Each row is a point on a tangle of strands that fork, close into loops and nearly touch. The rows are in no order.
(in the rows, 128 means zero)
Points whose rows are less than 94.3 apart are linked; no others are. Some points are linked to none.
<2118>: [166 104 186 119 110 114 118  81  72 105 134 148 105 153 135  69 156 171
 148  96 121  92  91 162 167]
<1898>: [146 189  86 141 137 122 118 156 139 137 174 102 160  97 116 108 168 131
 130 118  70 110 133 168 147]
<580>: [148  79 124 153 144 152 150 137 197 101  73  87 138 148 139 179 103  88
  90 145 169 146 119 125  79]
<748>: [172  69 181  70 171  82 135 110 134  91 110 116  80 125 112 167  84  84
  95 129 162 120  99  94 141]
<1238>: [150 116 121 121 106 119 154 159 177 102  94 124 104 135 119 181 109  98
  79 157 145 125 117 171  97]
<528>: [156  70 118 114 127 127 170  97 100  71 106 141 142 137  99 129 159 155
  88  92 163 190 142 150 109]
<845>: [172  62 162  77 137  93 112 118 146  89  85 101  85 133 110 173  88  96
  95 130 175 147  95  99 117]
<1863>: [147 227  96 113 126 120 117 166 108 145 191 131 156 127 123 137 154 104
 178 152 162 100 123 161 158]
<1343>: [171 128 117 128 136 100 141 139 140  93 135 146 129 110 111 136 171 145
  90 128  94 111 121 224 122]
<2094>: [105  99 154 150 120 137 120 161 130 186  85 115 141 130 138 130 127 108
 129 164 108 107 158  77 163]
<1715>: [118 104 184 122  89  94 155  87 124 132 129 146 102 150 131  89  77 104
 128 143 110  84  99 105 154]
<358>: [110 116 148 144 114 130 100 169 144 182 134  90 188 107 111 123 106 104
 103 132  91 118 177  92 190]
<1801>: [102 150 131 154  80 167 122 170 156 187 104 126 122 130 136 148  84  95
 138 124 137 146 164  99 137]
<1746>: [102 137 115 108 133 101 108 113 133 134 127 132 108 137 109 113 125 141
 138 131  67 149 153 105 136]
<1636>: [104 142 125 125 118 121 134 152 160 132 117 113 136 126 127 141 103 121
  91 174  67 131 149 144 118]
<793>: [123  87 153 163 155 161 121 152 183 157  85  74 158 130 104 160 124  88
  72 165  97 128 147 114 165]
<388>: [119 104 148 173 107 153 112 151 129 184  55 144  89 129 161 128 110 116
 162 139 123 112 112  77 120]
<1671>: [111 127 133 122 151 122 111 152 169 119  99  96 140 116 128 159 120 126
  81 184  64 122 138 148 114]
<397>: [134 189 103 186 133 183  96 193 148 181 135 126 123  88 135 162  96 101
 132 137 135 160 142 116 115]
<194>: [143 159 147  87  80 139 138 141  52 111 141 158  90 146 154 100 169 163
 126 127 165 129 111 190 121]
<799>: [135 110 128 117 102 135 122 150 149 121  55 143  75 145 148 162 118 126
 120 160 127 130  96 127  95]
<922>: [182  80 107 143 164 147 113 109 161  86  62 129 102 140  90 167 166 141
  92 119 157 176 117 137  90]
<1765>: [165 196 167  88 125 138 125 131 106  99 192 138 128 149 104  89 128 121
 160  91 190 113 151 212 160]
<2056>: [145 184  79 159 141 177 125 159 146 141 157 147  96 140 109 145 120 100
 152 102 169 188 136 129 105]
<17>: [139 167  89 208 148 177 158 157 144 143 146 114 180 103 178 133  77  94
 139 113 171 176 135  86  79]
<133>: [151 140 163 106 107 155 161 146  69 106 161 143 103 129  83 104 145 128
 105  95 200 164 168 208 131]
<1625>: [103 189 106  96  96 100 111 141 130 136 155 136 154 128 115 137  96 113
 163 108  99 129 150 119 158]
<656>: [146 123 105 147  85 119 152 111 144 136 106 137  92 155  95 108 145 123
 140 110 139 122 122 122 128]
<1035>: [125 176 126  93  82 109 124 111  96 123 146 145 106 154 138  93 127 145
 155 112 121 122 121 148 141]
<1297>: [ 93 114 128 134 153  86 133  70  87 152 163 126 155 107 146  89 131 158
 185 135 120  80 111  74 138]
<350>: [144  65 176 111 168  96 115  79 107  85 141 186  83 114 130 140 112 143
 118 124  85 125 104 132 141]
<272>: [148 183 142  89 101 125 136 115 108 108 191 148 114 156 111  97 127 127
 148  89 164 135 147 200 150]
<1282>: [156 196  94 149 105 133 144 176 130 152 181 144  90 134 111 138 147 102
 128 163 155 133 132 162 117]
<2318>: [139 126 126 195 116 209  89 185 158 190 126  98 180  96 141 152  76  99
  97  79 160 165 165 116 164]
<1058>: [107 152  92 128 105  97 124 130 104 163 119 119 153 124 138 105 153 150
 177 143 125  94 129  88 132]
<115>: [134 173  91 158  96 165 133 180 156 148 157 128 180 112 104 171  80  63
 132  95 192 139 142  88 157]
<889>: [157 113  94 156 162 114 158  89 157  86 183 104 177 121  95  80 162 135
 100  75 109 144 145 157 122]
<1237>: [119  88 147 117 128 121 129 140 111 136  64 130  92 147 165 138 140 124
 139 173 123  78  81  71 124]
<1008>: [147  66 170 138 186 117 103  86 141  87 148 172 114 103  97 116 156 150
 111  92  76 161 146 171 134]
<986>: [144 176  80 155  98 138 100 156 145 167 118 144 136 128  97 145 129  99
 186  81 148 121 136  86 163]
<1691>: [142  56 173 143 168 104 122  84 173  81 169 167 119 102 120 155  99 111
 102 134  74 128 129 141 121]
<657>: [101 161 114 110 139 111 106 122 133 114 171 141 146 107 148 116 133 162
 131 131  57 153 155 164 105]
<1833>: [118 206  99 172 136 193  71 148 172 142 116 101 128 108 107 153 124 120
  84 155  98 181 143 118 115]
<1041>: [ 95 187 105  96 148 106  98 138 122 117 179 133 159 113 145 121 139 147
 171 103  82 140 149 152 129]
<1098>: [130  89 199  70 184  97 131 122  93 105 120 133  87 126 177 156  77 110
 113 151 119  76  82  83 144]
<1642>: [151 120 142 112 122 158 173 137  83  94 142 142 126 125  84 111 156 144
  89  89 189 187 171 192 119]
<129>: [128 125  93 174  99 143 140 131 170 158 121 106 160 134  96 123 101  91
 143  95 161 135 157  55 137]
<1719>: [125 131 135 191  70 162 171 132 161 180 100 145 123 128 148 105  87  78
 142 104 196 120 115 109 105]
<1901>: [125  97 147 173 106 181  99 189 148 203  89  97 171 122 152 151 130 110
  93 142 116 131 167 127 184]
<2127>: [133  80 142 158 181 107 124  77 187  90 172 142 133 100 101 124 116 124
  85 118  62 150 134 138 117]
<690>: [124 106 129 149 162 115 132  99 184 116 150 108 149 110  83 115 106 118
  82 135  63 144 139 112 138]
<2207>: [112 126 117 110 111 116 145  86  70 131 123 114 130 149 154  82 169 192
 162 126 160  90  75 135 120]
<595>: [137 210 102 149 104 147 109 184 116 178 154 164 118 118 150 152 120  94
 185 138 173 125 119 112 126]
<2222>: [170 112 107 150 157 169 102 119 159 100  71 141  87 138  92 154 172 151
  85 124 139 179 130 162  92]
<1166>: [145 151  95 148 134 108 129 148 149 134 138 114 145 108 111 118 162 135
 116 140  63 101 129 164 128]
<1992>: [143 179  81 135 118 143 116 140 148 137 136 130 128 151  85 131 150 100
 179  70 146 136 140 114 154]
<1506>: [118  85 194  56 206 101 109 133 126 119  94  90 119 131 169 180 100 101
 122 184 124 101 122 107 136]
<1029>: [125 117 114 160 109 113 144 118 161 154 132 103 148 138  75 109 110  89
 132 109 126 121 152  60 154]
<665>: [140 107 114 136 166  89 123 122 145 118 122 127 137 110 123 124 162 147
 122 160  61  91 117 150 118]
<1151>: [130 131 121 118 163 137 112  95 161  87 136 123 133 125  74 116 148 154
  60 113  99 205 153 171 117]
<135>: [144  84 202  65 174 105 134 116 115 103 105 127  69 139 139 162  72  88
  97 139 134  97  92  85 160]
<477>: [162  62 168  99 184  98 131  74 115  76 132 173  91 114  94 144 111 127
 101 110 114 143 105 121 147]
<1155>: [140  68 184 103 185 103 107  82  80  82 149 187  90 103 163 149 117 154
 129 133  91 113  93 106 135]
<1710>: [154 105 140 105  85 104 143 102 105 102  99 159  85 151 119 111 145 146
 115 115 121 122  91 163 140]
<978>: [ 68 124  94 128 153 102 126 116 128 151 143 103 180  88 139 120 132 166
 136 156  92 122 132 112 105]
<406>: [128  77 188  91 196  99 126  92  84  84 149 161  96 104 188 160  92 144
 128 147 109  88  82  88 125]
<221>: [149  71 148 120 154  94 158  64 122  92 141 159  95 143  91 106 111 127
 102 113 118 133 117 100 141]
<831>: [133 150 156 105  71  99 124  79  96 116 154 154 109 153 137  81 109 153
 156 102 112 114 101 154 153]
<1386>: [151  63 125 116 153 103 163  68 119  81 130 143 129 145  92 101 147 143
  94 103 132 165 130 124 120]
<1852>: [123 129 172 114  60  93 135  76 116 117 151 161 104 146 149  88  81 135
 135 124 111 102  87 139 147]
<1844>: [ 98 141 133 120 159 128  95 118 117 101 190 123 164 102 163  94 174 172
 182  81 108 120 158 182 108]
<1042>: [131 173  96 134  91 110 104 141 124 170 112 131 135 133 116 119 139 122
 195 112 129 103 137  83 161]
<1382>: [122  67 155 140 139 118 112  69  99  95 173 164 135 101 182 120 160 186
 166 120 120 100 106 160 100]
<1448>: [105 103 152 157 174 135 124 116 178 143 146  85 162 103  88 110  93  97
  75 141  57 139 151  93 171]
<1816>: [150  67 163  92 137 121 105 131 168 100  63 102  81 147 119 186  94  88
  97 148 166 149 106 114 108]
<547>: [ 90  85 126 134 194 104 133 138 133 149 100  85 183  93 142 150 139 139
 121 193 104  83 118  99 121]
<836>: [108 187 106 114  90 118 107 168 142 150 141 126 171 118 103 152  94  92
 153 115 120 117 154 104 167]
<1472>: [137 103 149 120  74  99 162  77 124  87 161 178 117 131 119 115  89 137
 104 102 131 148 114 186 119]
<34>: [ 85 118 100  79 134 127 140 107  69 108 136 121 122 125 157 112 155 207
 129 126 135 146 117 167  87]
<868>: [126 164 102 126 131 149 107 135 163 120 109 125 104 138 100 145 134 141
  85 155  95 178 150 140 104]
<408>: [ 84 113 132 139  93 143 123 182 111 193  99  99 195 114 171 144 130 134
 122 167 146 106 166 117 143]
<1492>: [156 118 151  99  84 109 126 114  75 105  90 148 104 163 165 100 167 167
 122 134 139  81  31 132 132]
<418>: [ 80 144  91  92 128 111 136 106  88 129 160 116 146 126 153 104 148 185
 169 118 125 131 130 141 101]
<84>: [158 179  81 185 169 172 112 175 145 153 188 140 115 116 111 160 101  77
 159 119 182 180 104 126 112]
<1665>: [ 99  68 171  89 205 103 136  90  97  95 147 127 118  94 188 169  92 138
 138 154 139  76  75  91 106]
<1865>: [143 197 107 130  73 153 134 142 118 148 146 160  69 156 132 120 123 104
 168 108 176 147 110 128 120]
<639>: [125  76 183 136 193 105 133  86 165 105 153 159 104 109 125 145  85 103
 109 145  69 112 141 110 140]
<1371>: [192  61 134 106 176 116 108 101 131  81  70 132  87 138  75 165 161 127
  99 116 159 168  99 119 124]
<1370>: [ 85 103 109 146 164 130 117 148 126 174  95  83 193  90 132 137 146 152
 112 181 112 108 143  78 125]
<819>: [120 195  97  97 137 134 110 156  94 138 139 115 141 144 137 105 192 151
 192 104 145 114 149 149 131]
<378>: [133 138  93 153  91 140 201 137 152 103 147 114 157 146 157 129 114  98
  82 151 175 152 146 108  73]
<1829>: [155 153 157 101 104 162 142 164  67 111 160 153  71 142 105 110 160 129
 119 114 191 155 161 198 126]
<2293>: [110 121 132 113 131 113 115 110 109 100 173 164 136 102 171 121 141 180
 139 115  82 147 146 189  95]
<1601>: [ 92 160 130 104  90  90 118 116 135 136 165 140 139 125 128 118  78 119
 164 116  84 121 149 120 142]
<666>: [159 122 135  92 101 128 143 147  89 100 102 167  87 130 120 152 158 151
  99 127 145 156 119 205 126]
<2167>: [153 111 115 149 110 103 150 111 147 138 101 137 102 145  98 109 144 116
 133 135 112  92 120 118 145]
<1402>: [122 146 124 150  61 148 130 131 143 166  95 148  84 148 135 113  98 102
 155 107 143 135 115  87 122]
<1915>: [111 198 113  77 144 120 103 151 105 109 183 138 135 132 125 119 145 137
 164  97 111 145 160 174 136]
<1832>: [109 112 157 135 185  95 120 104 131 142 156 152 125 102 127 107 116 130
 139 153  56 106 150  83 150]
<941>: [147 212  99 123 125 140 105 184 103 149 181 157 125 141 122 151 155  88
 192 146 183 121 114 138 147]
<2236>: [127 174 122  88 109 125 141 141  62 121 164 136 118 136 161 101 174 168
 145 136 163 118 127 192 111]
<1363>: [141 170  91 168  93 146 177 168 162 150 173  97 149 117 102 145  99  81
  88 146 157 129 142 129 126]
<1235>: [137 111 116 108  85 106 189  88 134  90 134 157 115 147 111 121 101 131
  83 115 157 151 127 154 107]
<1556>: [116 103 127 136 175  89 129 130 138 135 115 114 154 102 138 131 141 137
 129 179  71  76 121 118 126]
<1493>: [135 152 101 185 120 190 129 186 150 148 166 118 199  99 139 176  61  64
 124  88 211 157 143  85 147]
<2050>: [158 101 101 128 112 127 166 136 170  90  94 131 107 139 110 168 120 110
  74 138 164 151 119 151  87]
<536>: [107 117 148 122  95  93 131  83 148 115 172 151 111 135 121 105  68 123
 140 103  78 132 142 127 132]
<1347>: [128 216  81 121 152 129 110 173 122 132 191 101 186  80 133 126 169 132
 143 118  89 122 124 152 148]
<195>: [ 73 100 132 128 152  95 141 109  95 165 130 112 159 105 138 108 119 148
 154 160 115  82 129  58 140]
<706>: [104  79 179 145 107 139 136 152 124 192  75 125 127 145 150 134 123  90
 139 161 135  90 139  78 170]
<189>: [127  87 155 129 180 145 100 102 191  95  80  79 134 155  98 181  99  88
  72 167 136 150 136 113 121]
<551>: [111 112 141 141 185  94 120  84 108 142 165 150 139 100 145  97 145 151
 173 141  78  92 131  88 136]
<753>: [138  81 164 143 175 114  94  91 135  99 170 178 116 100 134 112 169 156
 134 109  62 133 148 157 131]
<67>: [132 178  91 117 146 132  93 160 118 143 131 110 151 130 112 105 199 139
 186  92 111 114 151 128 147]
<1630>: [147 162  86 140  98 156 155 131 139 131 147 146  87 156 115 124 125 110
 134  99 183 171 131 126  97]
<1196>: [150 103 105 138 149 111 153  90 152  95 150 125 142 141  78  89 160 137
 103  84 119 152 147 142 124]
<1737>: [ 85  90 122 130 156 116 116  74 110 117 188 140 148 101 167 107 152 180
 173 109 107 125 126 137  94]
<553>: [ 76  98 148 124 141 114 132 131  98 171 103 113 145 122 147 121 116 132
 147 175 103  95 145  58 151]
<658>: [ 94  75 170  74 173 109 126 136 114 124  76  93 123 139 179 166 111 123
 129 189 128  96  97  90 122]
<631>: [121 161 113 108 147 131  99 119 155 103 140 128 118 126  92 122 136 149
  76 130  79 196 159 170 117]
<2323>: [118 100 125 156 123 127 170 135 182 136 119  91 156 139  97 127 101  92
  83 144 110 123 144 116 134]
<1839>: [134  91 107 151 150 156 130  83 167  90  78 122 121 156 115 149 117 138
  91 142 148 185 133  87  78]
<1760>: [139 109  82 143 122 140 151  96 153 105 107 128 112 157 103 123 137 133
 102 113 148 177 141 102  92]
<2260>: [140  83 148 117 170 118 113  85 141  83 127 155 117 118  77 123 141 161
  82 109  90 189 144 170 126]
<899>: [136 161 115  98  87 121 148 121 111 112 156 150  90 156 107 107 130 135
 124  96 146 154 141 167 130]
<635>: [113 112 152 143 162 144 105 156 170 142  86  73 163 110 116 159 130 111
  78 187  69 114 133 120 151]
<1253>: [136 150 112 204 132 220 111 175 164 170 138  83 178  87 131 153  73  90
  95 102 164 177 150 103 138]
<789>: [120 164 106 167 132 175 102 133 183 137  96 115 111 131 103 152 113 120
  90 153 103 173 148 124  99]
<725>: [153  98 161  71 109  99 126 136  75  81  93 159 104 112 131 170 137 156
 108 118 122 156  88 203 133]
<232>: [120  86 152 137 103  99 139  78 154  92 169 172 112 122 121 128  84 130
 112 105  85 138 140 169 116]
<2017>: [109  85 131 125 146 112 140  60  78 119 154 122 134 130 156  83 155 194
 163 115 144  86  69 141 116]
<884>: [119 144 108 140 104 118 144 140 168 136 132 112 132 129 104 132 102 110
 100 143  85 132 147 135 130]
<303>: [154 143 145 105 103 144 146 154  66 110 121 166  80 136 124 127 179 152
 103 132 163 142 131 208 125]
<52>: [138 159 157  98 124 146 112 155  73 106 126 116 116 140 120  74 176 165
 159  83 144  99 169 180 136]
<1283>: [119 181 125  77 139 127 118 156  89 108 187 146 112 130 131 117 153 147
 134 115 121 159 165 193 120]
<2243>: [132 146 124 115  97 108 161 157 152 115 113 142 111 123 134 157 113 115
  91 173 120 107 120 183 104]
<709>: [123  66 155  72 155  93 106 104  53  80 115 142 118 115 168 154 128 187
 117 134 119 133  57 129 113]
<1270>: [125  81 143 123 182 121 147  82 166  98 109 120 113 144  83 133 100 111
  75 151 111 149 142  77 123]
<1476>: [108  98 135 178 123 179 136 122 179 156  71 121 109 149 127 140  82 108
 120 129 141 171 143  91 102]
<2038>: [115  91 131 157 138 170 131  96 179 118  69 117 113 164 122 145  89 117
  96 148 150 177 141  82  85]
<1966>: [ 90 139 135  94  85 106 121 118  94 144 121 130 110 155 146 105 106 139
 161 138  98 117 117  65 147]
<2155>: [100  85 130 100 146  98 145  93  74 112 117 133 115 136 160 113 130 174
 131 153 117  91  64  93 119]
<727>: [136 130 110 105 150 139 100 142 112 107  81 138 106 134 130 135 189 181
 114 147  98 150 137 166 102]
<234>: [ 92 111 173 111  89 104 140 114 106 153 114 137 111 154 146  96  93 108
 141 151 103  88 118  77 160]
<1644>: [139 145  90 204 125 165 178 142 159 147 135 131 143 118 160 127  89  97
 138 111 189 154 131 104  71]
<238>: [101 172  84 132 112 133 103 193 115 169 144  89 214  74 142 150 129 137
 132 141 144 106 148  93 140]
<1975>: [126 149 126 133  52 140 128 125 118 157  96 147  80 154 151 101 121 119
 153 125 138 108  88  92 128]
<1326>: [129 190 113 101 155 131  97 153 134 119 148 113 152 140  95 103 181 116
 179  63 112 110 157 159 169]
<1158>: [132 112 126  89 146 126 118 138  80 101  96 136 119 122 137 120 186 189
 118 128 109 138 138 187 109]
<440>: [151 135 125 129 149 109 113 121 126 123 147 124 128 135  99  76 187 149
 152  93  86 109 157 164 149]
<2304>: [ 91 122 127 132 163 122  97  85 127 119 196 130 172 102 159  93 167 169
 203  82 105 118 139 146 114]
<150>: [ 84 134  92 143 143 114 111 148 125 169 122  85 193  82 130 123 144 154
 127 162  90 109 147  83 128]
<1977>: [133 126 147 102  90 113 142  96  99  97 161 168 101 134 111 104 115 150
 118  87 122 163 136 192 138]
<1667>: [122  77 164 126 147 109 159 114 152 131 100 124 105 148 104 134 102  79
 109 154 122  95 125  95 151]
<1640>: [133  81 160  66 126  88 108 118  64  78 100 155 115 109 157 163 135 171
 116 132 106 141  67 167 122]
<1206>: [123  68 143 172 143 155 162 134 177 155 111  64 187 137 103 138 123  80
  72 142 121 128 149 102 168]
<945>: [144 151  95 178  91 146 117 139 159 170 110 142 139 126 104 134 101  96
 180  73 176 131 131  70 144]
<230>: [ 99 191 113 151 119 182  64 165 160 163 102 102 146 105 127 164 105 126
 109 162  99 168 165  93 127]
<1705>: [121  86 172 170  76 155 138 154 149 206  80 126 134 146 145 129 119  71
 131 130 159 106 136 105 170]
<1857>: [121 148  81 140 118 113 132 124  97 161 108 112 148 119 138 106 188 168
 179 142 133  91 116 112 119]
<1628>: [113 146 149 100 136 129 112 134  80  92 175 153 131 102 157 109 153 172
 136 105 107 157 167 214 110]
<925>: [126  93 178 118 185 139  88 123 179 120  68  81 124 153 116 187 107  84
  88 183 116 130 135 121 136]
<422>: [157 132 104 133 140 157 105 142 135 124  77 139  80 143 115 132 185 156
 119 131 114 154 136 159 105]
<1753>: [136 192 134  92 133 146 108 159  83 120 147 109 128 147 130  90 181 147
 178 101 162  95 161 181 135]
<2011>: [151 192  89 178 143 173 100 202 138 169 178 139 111 100 121 167 110  80
 148 148 147 159 120 119 127]
<360>: [ 92 152 109  96 100 119 101 125 111 146 109 123 106 147 138 121 114 142
 163 134  98 146 137  72 138]
<2264>: [138 138 104 146 108  90 146  88 156 136 150 116 146 147  77  93 115 106
 149  97 134 111 137 102 152]
<1664>: [111 174  87  94 112 127 148 144  75 131 152 132 116 135 162 120 174 171
 140 151 167 129 117 163  93]
<2179>: [162 118 217 120  82 145 135 114  54  95 116 147 125 128 114  80 137 166
 124  80 154 113 110 209 162]
<1388>: [109  68 149 148 142 125 136  39  98 114 184 145 131 112 166 111 142 190
 168 116 152  81  66 130 105]
<560>: [155 151 119 138 118  89 123 108 120 144 137 126 137 134 115  80 167 147
 172 122 103  79 130 145 155]
<900>: [145  97 186  78 201  94  79 126 154 106  83  82 113 132 137 185 104  94
 103 184 112 119 133 120 128]
<245>: [118  94 144 101 147 101 137 111  80 121  96 132  96 143 161 125 142 148
 133 170 121  76  71  74 124]
<412>: [163 179 104 114 113 115 157  94 143 104 176 119 157 165  90  89 137 119
 160  71 182 126 143 161 148]
<2248>: [105 101 168 148 160 134 111 139 154 176 136  89 172 113 102 124 105  93
  84 145  72 125 175  88 199]
<947>: [137 158  99 201 127 185 148 174 146 150 154 108 204 104 172 146  73  75
 139  95 195 159 144  75 110]
<68>: [153 182  74 126 153 159 142 153 145 106 198 110 135 140  85 132 156  97
 118  90 163 171 142 145 128]
<6>: [120  98 158 186  77 162 153 145 160 190  72 132 124 140 143 122  95  75
 138 119 168 110 127 104 134]
<1685>: [146 113 150 147 163 106 101 106 139 116 168 141 132 108 119  85 176 147
 147  87  67 115 149 171 140]
<2164>: [157 180  88 128 108 144 140 121 144 126 148 126 129 168  86 118 155 105
 174  67 181 135 137 134 148]
<1075>: [154 131 161 108 111 121 116 111  74 115 131 128 111 156 135  59 173 171
 165  97 134  95 129 170 155]
<2232>: [ 87 148 106 139  96 134 120 190 117 182 132  88 208  91 160 142 119 134
 122 160 142 100 162 112 139]
<622>: [108  57 148  91 175 101 128  85  61  87 140 144 118 126 168 134 132 189
 127 126 127 112  51 112 113]
<700>: [156 122 138 145 119  82 136  97 126 141 121 136 119 143 105  91 143 134
 152 143 102  70 114 124 156]
<2258>: [137  89 161  99 141 120 103 146 157 116  54 105  86 145 149 178 111 108
 115 171 129 119 111 115 112]
<1200>: [149 168 126 109 150 143 139 123 138  77 182 108 165 154  80  91 147 106
 153  41 180 125 166 175 150]
<1131>: [105 103 131  80 131 133 129 126  56 100 109 134 119 127 155 115 171 204
 121 124 125 149 116 169 106]
<2246>: [138 129  89 150 100 139 156 117 153 132 117 129  93 155  99 123 133 123
 127 102 150 161 133 110 105]
<2093>: [ 99 166  81 134 103 150 127 156  99 165 107 131 118 121 168 133 141 157
 176 142 156 133 121 101  93]
<1637>: [135 148  97 175  95 155 203 154 163 125 155  86 179 133 141 138 113  79
  84 150 173 133 145 113 101]
<2027>: [ 94 168 116 130 100 152 100 178 142 175 104 117 139 120 138 150 101 126
 135 154 106 148 167  93 125]
<53>: [ 82 108 123 123  98 112 164 142 113 160  84 107 159 117 165 134 126 139
 140 179 159  78 103 111 108]
<20>: [118  95 163 141 181 104 137  85 151 131 158 154 109 120 105 113  90 107
 119 138  62 109 151  85 153]
<1129>: [124 186 101 177 136 179  98 177 137 178 112 139 102 107 157 157 106 124
 143 163 122 161 139 125  90]
<145>: [121 186 116 113  55 135 123 121  91 152 117 136 109 156 166  98 142 144
 177 131 156 102  88 103 124]
<1154>: [154 171 101 135 105 104 150  78 158 118 179 121 172 146  83  96 111 110
 160  79 148 119 131 143 149]
<58>: [119 180 100 164 116 158 110 174 124 183 103 147 105 103 170 146 110 138
 168 146 135 139 127 112  87]
<2110>: [144  95 111 143 124 143 167 131 173  77  85 114 142 145 150 174 110 112
  78 151 174 163 128 126  65]
<704>: [ 76  66 164  83 179 104 144 105  99 113 111 105 127 120 175 152  91 140
 127 173 129  93  82  94 110]
<699>: [151 128 107 155 160 126 134 104 176  96 192 106 154  92  93  92 151 128
  91  74  73 154 129 178 134]
<840>: [135 115 135 184 107 199  72 201 145 205 107 102 167 103 157 148 111 115
  98 110 136 141 171 118 174]
<1748>: [171  71 132 110 159 112 120 106 118  98  86 150  77 141  86 133 167 138
 109 120 124 126 109 135 141]
<904>: [147  87 172 120 229 113 138 111 178 114 120 100 126 123  97 166  98  75
  82 156 112 102 132 103 155]
<1907>: [ 95 137  92 134  99 133 142 149 110 158  84 122 124 119 168 136 147 154
 150 170 145 106 111 106  87]
<1566>: [137  86 134 157 165 165 124 110 197  92  75  69 153 151 124 185 108  91
  71 158 154 158 129 113  88]
<1609>: [ 76  94 148 133  94 136 148 165 120 183  77  99 166 126 182 146 137 124
 133 177 147  83 131 113 131]
<2202>: [ 62 135  83 101 128 108 141 107 107 143 144 106 163 107 139 114 124 171
 160 136 127 125 121 117  97]
<1605>: [126 133 108 124  73 123 198 120 148 105 138 136 118 152 126 128  99 104
  81 140 171 149 137 136  95]
<2250>: [153 119 102 117 123 145 170 118 117  88 136 139 120 148  98 123 162 150
  81 100 169 190 156 166  99]
<785>: [136 119 137 112  93 108 133  92  65 123 106 135 120 161 167  83 172 183
 141 142 147  78  45 118 129]
<321>: [116 218  79 113 120 107 120 168 105 150 180 116 186 102 137 144 140 130
 166 154 150 100 129 131 138]
<790>: [141 179 108 132  96 112 161 163 137 136 150 145 105 128 124 135 131 115
 105 173 127 113 130 174 117]
<88>: [128  91 159 144 119 142 126 143 125 157  51 140  79 144 163 134 122 101
 148 154 133  87  77  72 131]
<830>: [134 174 135  97 152 143 113 135 139  88 170 120 145 148  83  93 152 116
 166  46 143 117 163 184 162]
<2091>: [122 135 116 102  96 142 113 125 111 122  93 150  63 160 135 124 135 158
 128 137 108 166 125 117 112]
<652>: [119 100 154 153 100 147 110 181 135 198 116  94 191 126 139 139 132 108
  95 138 109 112 176 124 200]
<814>: [128 191 107 134  80 133 113 187 142 160 150 133 178 111 108 165  87  80
 141 115 159 107 148 103 177]
<1473>: [108 201  72 122 129 119 106 179 116 150 178 106 215  72 136 145 137 129
 144 135 120 103 131 115 146]
<813>: [165 104 135 102  86 115 118 138  88 103  65 151  84 149 165 139 172 147
 120 133 141  94  38 134 117]
<1703>: [147  99 128 101  99 115 116 141 112 103  66 147  73 144 157 151 151 146
 127 148 132 114  71 128 107]
<1039>: [113 137 121 167  95 170 132 140 168 167  93 138  96 141 132 139  78 106
 138 117 134 157 141 101 105]
<2023>: [181  91 193 134 135 101 127  64  88 102 143 174  95 141 128  87 140 154
 140 111 120  82  79 144 171]
<453>: [126 210 106 123  68 137 117 155 110 161 131 156 102 134 152 127 130 111
 184 128 169 121 110 110 127]
<2046>: [136 151 116 196  96 163 179 135 157 164 123 142 133 123 155 112  76  78
 147 106 210 138 114 107  82]

A fork is a point with three links, a tip a point with one. Leave the first point through the second and follow the links. Name the first fork or tip that comes.
<631>; <1151> => <2246>
<88>; <1237> => <303>
<899>; <1035> => <1746>
<2202>; <418> => <1748>
<34>; <418> => <1473>
<819>; <67> => <412>
<925>; <900> => <406>
<1472>; <1235> => <1363>
<1448>; <2248> => <1253>
<706>; <1705> => <1472>

How many points has the smallest loop of links through each point below? Write - if it is on no loop.
<793> => 7
<1041> => 6
<2056> => 21
<1839> => 12
<412> => 9
<1833> => 23
<1715> => -
<1703> => -
